A landscape with many valleys, sampled at points; each row gives a point and its height.
A ball rolls from a point to whichever of its 2 nearest points has the largest drop for the distance, and stops where none of them is lower. Distance is the straight distance between rows; heights are no part of it.
q_197 (h 583): [124 103 161 150 131  92 141 168 122  92 184  73 171 154 128 149 145 155
 148  83 221 178 156  89  93 143]
q_156 (h 198): [146 122 120 167 142 104 114 115 145 127 162 135 163 149  92 145  79 158
 117 129 141 128 179 103 120 143]
q_338 (h 674): [124 100 153 143 145 103 106 173 153 113 167  79 175 150  88 162 122 140
 139 122 183 168 145  94  87 156]
q_833 (h 448): [ 76 135  96 127 116 185 125  97 126 194  65 109  59 143 151  96 136 147
 113 104  79  74 137 177 153 159]
q_690 (h 908): [102 137 148  76 146 126 120 173 145 114 111 101 138 108 109 136 163  95
 144 171 128 162  43 133  98 131]
q_515 (h 850): [ 98 108 156 179 105 142 111 125  92 153 143 130  98 133 152 154 107 137
 129  81 139  86 149 176 117 131]
q_357 (h 427): [110 126 186  99  98 136 106 161 122  93 111  76 163 108 149 132 184 124
 161 113 145 177  85 138 126 132]
q_378 (h 249): [163 114 103 106 141 106 169 134 102  88 205 110 126 174 130 116 119 146
 108  76 210 151 153  61 132 161]
q_206 (h 654): [ 69 143 136 149  90 202 107 120 110 157  67  81  86 116 163 118 137 160
 140  81 123  92 128 188 149 168]
q_179 (h 169): [155 158  55 122 144 106 150 125 134 141 131 153 155 125  89 120 108 132
 125 170  96 136 174  84 134 124]
q_70 (h 411): [103 134 118 111 114 190 119  73 123 161  94 127  69 154 162  76 148 145
 112  89  86 101 128 160 184 144]
q_397 (h 802): [111 139 123 164 105 136  94 165 163 140  82 126 135  91  98 148 104 135
 128 155  98  85 163 163  99 144]
q_628 (h 482): [ 79 145 102 148 106 158 104 116 148 175  56 117  76 124 121 118 112 134
 123 144  72  55 137 193 127 163]
q_12 (h 853): [138 117 177 169 113 152 110 123 109  86 162 113 166 123 154 157 111 156
 148  93 179 152 132 147 138 136]
q_416 (h 181): [189 147 111 144 124  98 117  84 146 125 112 173 191 112 132 129 101 122
 136 188  80 149 144 124 136  71]
q_281 (h 423): [109 107 198 117 100 120 123 116  70 114 156 118 121 112 174 133 166 106
 156  81 150 135  81 142 145 115]
q_115 (h 851): [132 140 125 113 166 117 128 115 125 126 159 145 138 114  95 150 102 105
 119 168 135 150  66 110 134 121]
q_92 (h 723): [116 107 151 133 135 114  94 156 151 120 143 107 162 125  80 156 110 123
 130 141 135 141 130 112 109 152]
q_233 (h 798): [155 104 135 116 114 148 116 114 121  75 169  94 146 159 140 100 150 158
 135  78 157 187 147  91 181 132]
q_388 (h 386): [156 123 109  60 128 127 144 147 128 133 133 151 118 156 123  88 155 105
 111 116  96 146 150  77 134 124]
q_13 (h 778): [121 144 158 163  90 170  96 168 155 125  68 130 127  88 143 148 121 129
 138 138 121  80 134 192 101 130]
q_539 (h 88): [170 168  73 141 119  66 141 106 127 154 118 165 189 113 103 123  96 123
 143 191  85 132 164  93 124  81]
q_77 (h 665): [113 108 146 111 114 139 108 128 160 146  93 126 111 144 118  86 161 135
 120 103  65 106 154 131 147 135]
q_275 (h 371): [155 125 156 163 127 150 103 114 134  96 120 154 156 111 140 151 103 132
 137 140 122 137 129 152 134  99]
q_352 (h 349): [196 147  68 125 167  49 157 121 143 144 189 134 191 163  81 144  89 129
 118 162 160 165 187  40 102 139]
q_852 (h 355): [147 126  88  81 121 146 150 137 130 156 119 144  86 159 124  72 152 133
 102  98  83 114 186  84 149 152]
q_111 (h 546): [191 137 127 113 167 132 100 105 161  95 120 142 181 117 140 133 125 116
 133 182 111 207  86 118 130  71]
q_125 (h 461): [106 143 103 174 150 128 168 137  91 159 128 162  90 104 136 160 102 123
 122 130 145  97 140 144 103  95]
q_972 (h 782): [120 120 171 147  95 171 113 113 137 131  72 140 106 118 192 111 149 134
 138 111  89  83 125 213 140 109]
q_222 (h 794): [149 107 166 154 147 127 133 131 114  96 178 135 167 130 144 159 116 134
 137 119 174 166 121 121 118 102]
q_512 (h 310): [126 139  68 138 176 112 184 150 128 114 179 120 123 139  82 154  97 151
 116 137 183 134 158  77 124 168]
q_804 (h 780): [123 154 104 158 101  89  92 151 176 147  92 128 155  85  70 154  92 115
 135 198  87  84 149 152  91 146]
q_787 (h 595): [193 150  95  73 173 122 120 108 151 117 147 147 163 138 116 114 128 105
 119 181 108 211  90  79 141  92]
q_958 (h 738): [102 152 157 147  94 184 115 134 139 138  49 125  88  83 179 128 142 129
 134 128 117  70  98 214 115 125]
q_781 (h 835): [168 108 112 101 146 132 114 110 144  75 190  91 160 173 115 118 130 149
 123  99 190 203 127  65 166 147]
q_120 (h 622): [ 54 140  93 145 107 188 139 133  85 162  98  66  70 118 144 121 145 158
 139  80 154 106 142 146 148 185]
q_739 (h 469): [175 112 154 131 136 149  97 100 153  79 140 138 174 128 149 132 130 123
 141 144 125 188 116 134 152  88]
q_347 (h 689): [205 135 101 117 186  94 158 110 128 105 204 153 168 157 134 142  95 134
 112 138 190 202 128  57 117 103]
q_919 (h 250): [119 115 179  97 100 119 124 137  89  95 159  97 147 126 156 123 184 121
 161  82 157 181 100 110 138 122]
q_15 (h 817): [116 109 158 153  99 166 109  97  99 136 119 140  99 129 179 126 125 139
 135  91 104  95 131 185 147 116]
q_64 (h 726): [152 122 154 137 109  86 122 130 162 125  78 167 147 110 148 124 139  98
 134 176  68 106 124 164  96  63]
q_2 (h 662): [155  91 183 144  99 122  99 115 150 110 101 154 149 113 171 128 141 103
 140 143  77 103 125 192 126  91]
q_905 (h 559): [ 99 130  60 144 137 140 158 117  82 187 150 130  58 161 117 124  96 139
 103  97 130  82 175 121 132 165]
q_660 (h 761): [120 117 140  98 117 160 114 116 125 100 135 107 127 137 128 102 159 144
 135  99 132 159 115 110 174 137]
q_472 (h 535): [116 125 203 100  88 151  85 152 159  94  74  92 155 104 155 111 178 127
 153 118 115 142  87 170 130 133]
q_908 (h 816): [154 147 108  93 151 114 140 103 116 132 127 175 119 116 118 114 124  96
 111 168  95 135  85 106 140  92]
q_342 (h 528): [120 133 154  63 123 149 162 110 110 146 105 151  84 123 173  84 189  99
 125 102 109 124  81 129 155 102]
q_566 (h 638): [113 127 145 166 119 128 128 110 115 152  80 160  74  83 170 143 114  94
 124 148 116  66  84 195 100  88]
q_190 (h 866): [130 113 135  93 145 130 107 129 136  93 178  89 157 149  90 129 127 135
 134 122 158 190 101  80 146 162]
q_72 (h 894): [119 119 123 112 161 108 133 132 132 113 200  96 142 155  71 144 109 137
 118 124 181 160 119  71 134 189]
q_693 (h 691): [ 83 156 165 153  64 182 110 150 103 142  66  85  97  82 177 138 154 137
 154  91 150  92 113 207 122 153]
q_935 (h 536): [144  93 189 100 110 121 113 107 104 118 147 143 123 131 169 112 160  92
 139 105 110 134  87 142 153  96]
q_798 (h 525): [110 142  73 160 150 119 177 120  78 170 165 162  83 142 115 149  83 138
 105 112 160  95 164 117 116 137]
q_465 (h 267): [135 145 101 167 123  87 115 102 119 156 147 157 151 132  89 143  74 140
 120 148 101 101 174 122 128 135]
q_617 (h 473): [127  99 139 131 112  97 163 162  87  89 179  74 140 157 147 123 166 155
 142  56 205 159 167  81 119 141]
q_308 (h 733): [177 115 130 153 167 103 150 110 121 104 201 149 168 161 138 148  99 144
 125 115 192 168 152  86 121 113]
q_170 (h 886): [103 136 121 122 167 118 139 130 119 127 181 112 131 123  71 162  92 122
 125 141 165 135  86 105 136 177]
q_455 (h 450): [133 136 140  49 138 136 157 153 128 126 117 143 113 141 145  91 193  98
 126 117 108 160 106  97 131 104]
q_159 (h 777): [147 147 141 105 126  79 130 132 192 116  44 156 144 102 131 112 155  97
 138 212  71 111  82 161  87  81]
q_522 (h 902): [109 127 194 164 104 139 104 154 106 111 145 108 145  94 143 173 122 136
 150 100 183 130 106 163 109 137]
q_396 (h 567): [ 86 126 118 158 119 160 124  93  87 188  88 140  58 121 176 135 113 105
 121 119 118  64 100 186 120 117]
q_433 (h 274): [160 134  74 136 171  59 192 147 141 126 199 130 155 166  76 149  93 141
 105 142 196 144 179  53 105 170]
q_126 (h 601): [145  85 173 118 106 112 108 108 131 128 134 157 128 146 149 112 150 100
 127 119  72 109 138 146 139  97]
q_69 (h 863): [124 135 121  73 158 106 129 167 162 128 101 125 148 122 100 126 158  88
 130 199  89 163  70 117  89 110]
q_440 (h 721): [ 75 132 152  92 104 158 121 136 110 131 102  94 104 114 132 105 179 125
 139 102 128 131  91 132 154 158]
q_945 (h 716): [113 128 163 144 129 146 138 117  95 134 112 147  93  84 166 145 132 102
 130 125 134 110  69 163 125  90]
q_811 (h 276): [168 136 124 169 136 116 120  93 123 124 143 183 154 113 139 145  85 125
 126 152 105 128 143 138 132  79]
q_485 (h 112): [154 111 102 156 149  99 158 121 132  94 200 101 137 182 109 117  93 186
  99  81 209 138 179  79 134 175]
q_58 (h 320): [129 120 109 140 127 120 117  95 108 150 138 161 113 142 109 123  92 125
 111 129  94  97 147 131 145 125]
q_777 (h 878): [ 77 115 175 162  91 141 106 144  91 141 127 112 110 103 142 162 124 120
 139  98 161  92 104 175 110 136]
q_231 (h 599): [124 122 186 106  99 138 103 143 193 112  56 125 136 114 148 104 180 119
 142 146  81 103 106 183 116 115]
q_891 (h 241): [110 136  90 121 132 123 157 164 125 152 110 158 111 120 112 123 141 111
 122 149  95 110 165 117 110 101]
q_652 (h 688): [ 87 123 155 110 105 162 104 146 159 129  79  95 118 119 114  99 167 144
 131 118  94 113 121 151 144 159]
q_273 (h 821): [132 151 108 106 148  88 129 150 170 127  78 142 143  89 104 136 132  96
 137 223  86 127  85 140  93  97]
q_437 (h 639): [174 145  94  89 179 131 147 126 126  94 178 137 154 141 116 127 123 127
 118 146 163 207  99  68 138 114]
q_740 (h 225): [148 124  92 184 161  97 147 123 159 108 182 108 157 167  87 145  68 184
 110 120 190 131 189  91 128 176]
q_752 (h 589): [ 80 131  63 122 129 175 161 123  85 183 113 103  46 151 141 106 137 142
 113  82 129  91 149 123 141 170]
q_395 (h 520): [ 89 137 111 155 125 158 115 108 111 164  96 131  88 115 129 141  92 122
 118 138 109  72 112 173 130 148]
q_327 (h 367): [110 129 103 130 127 170 117  89 116 144 119 134  89 147 118 108 110 147
 115 108  96 109 140 135 170 149]
q_542 (h 358): [108 139  99 156 144 100 153 175 126 144 127 156 123 101 111 168 119 109
 129 158 137 119 146 126  86  90]
q_534 (h 309): [110 144  70 100 127 132 163 140 132 180  90 158  78 139 119  93 151 120
 107 128  77  89 170 115 132 123]
q_345 (h 231): [120 153  54 143 161 118 165 136 130 133 145 133 127 121  70 144  96 145
 127 162 123 121 167  92 136 157]
q_31 (h 781): [119 142 128 112 152 132 146 127 121 130  99 157 104  95 130 128 137 102
 120 163 115 120  68 136 123  88]
q_606 (h 637): [127 124 156 111 107 123 116 110 187 137  59 149 125 133 140  86 161 120
 121 145  53  87 132 164 131 109]
q_75 (h 754): [128 120 130 132 124  93  80 149 178 135 110 117 171 121  70 144 114 115
 132 182  88 121 138 123 104 140]
q_200 (h 362): [164  98 119 106 105  87 170 152  89  87 205  86 123 180 155 103 150 161
 112  40 213 144 175  65 133 161]

For each start below, name the point where the ball stops.
q_12 => q_539
q_75 => q_485
q_945 => q_156
q_72 => q_919
q_652 => q_919
q_69 => q_919
q_752 => q_891
q_111 => q_539
q_342 => q_891

Call two points neighbours if one is among the 2 nearest of the other. Go from one point of each pair to the other, from neighbour to neighbour, staying as low as possible. Name the highest point that can't be avoided.
q_156 / q_539 => q_522
q_891 / q_156 => q_397
q_156 / q_485 => q_740
q_539 / q_433 => q_512
q_891 / q_919 => q_935
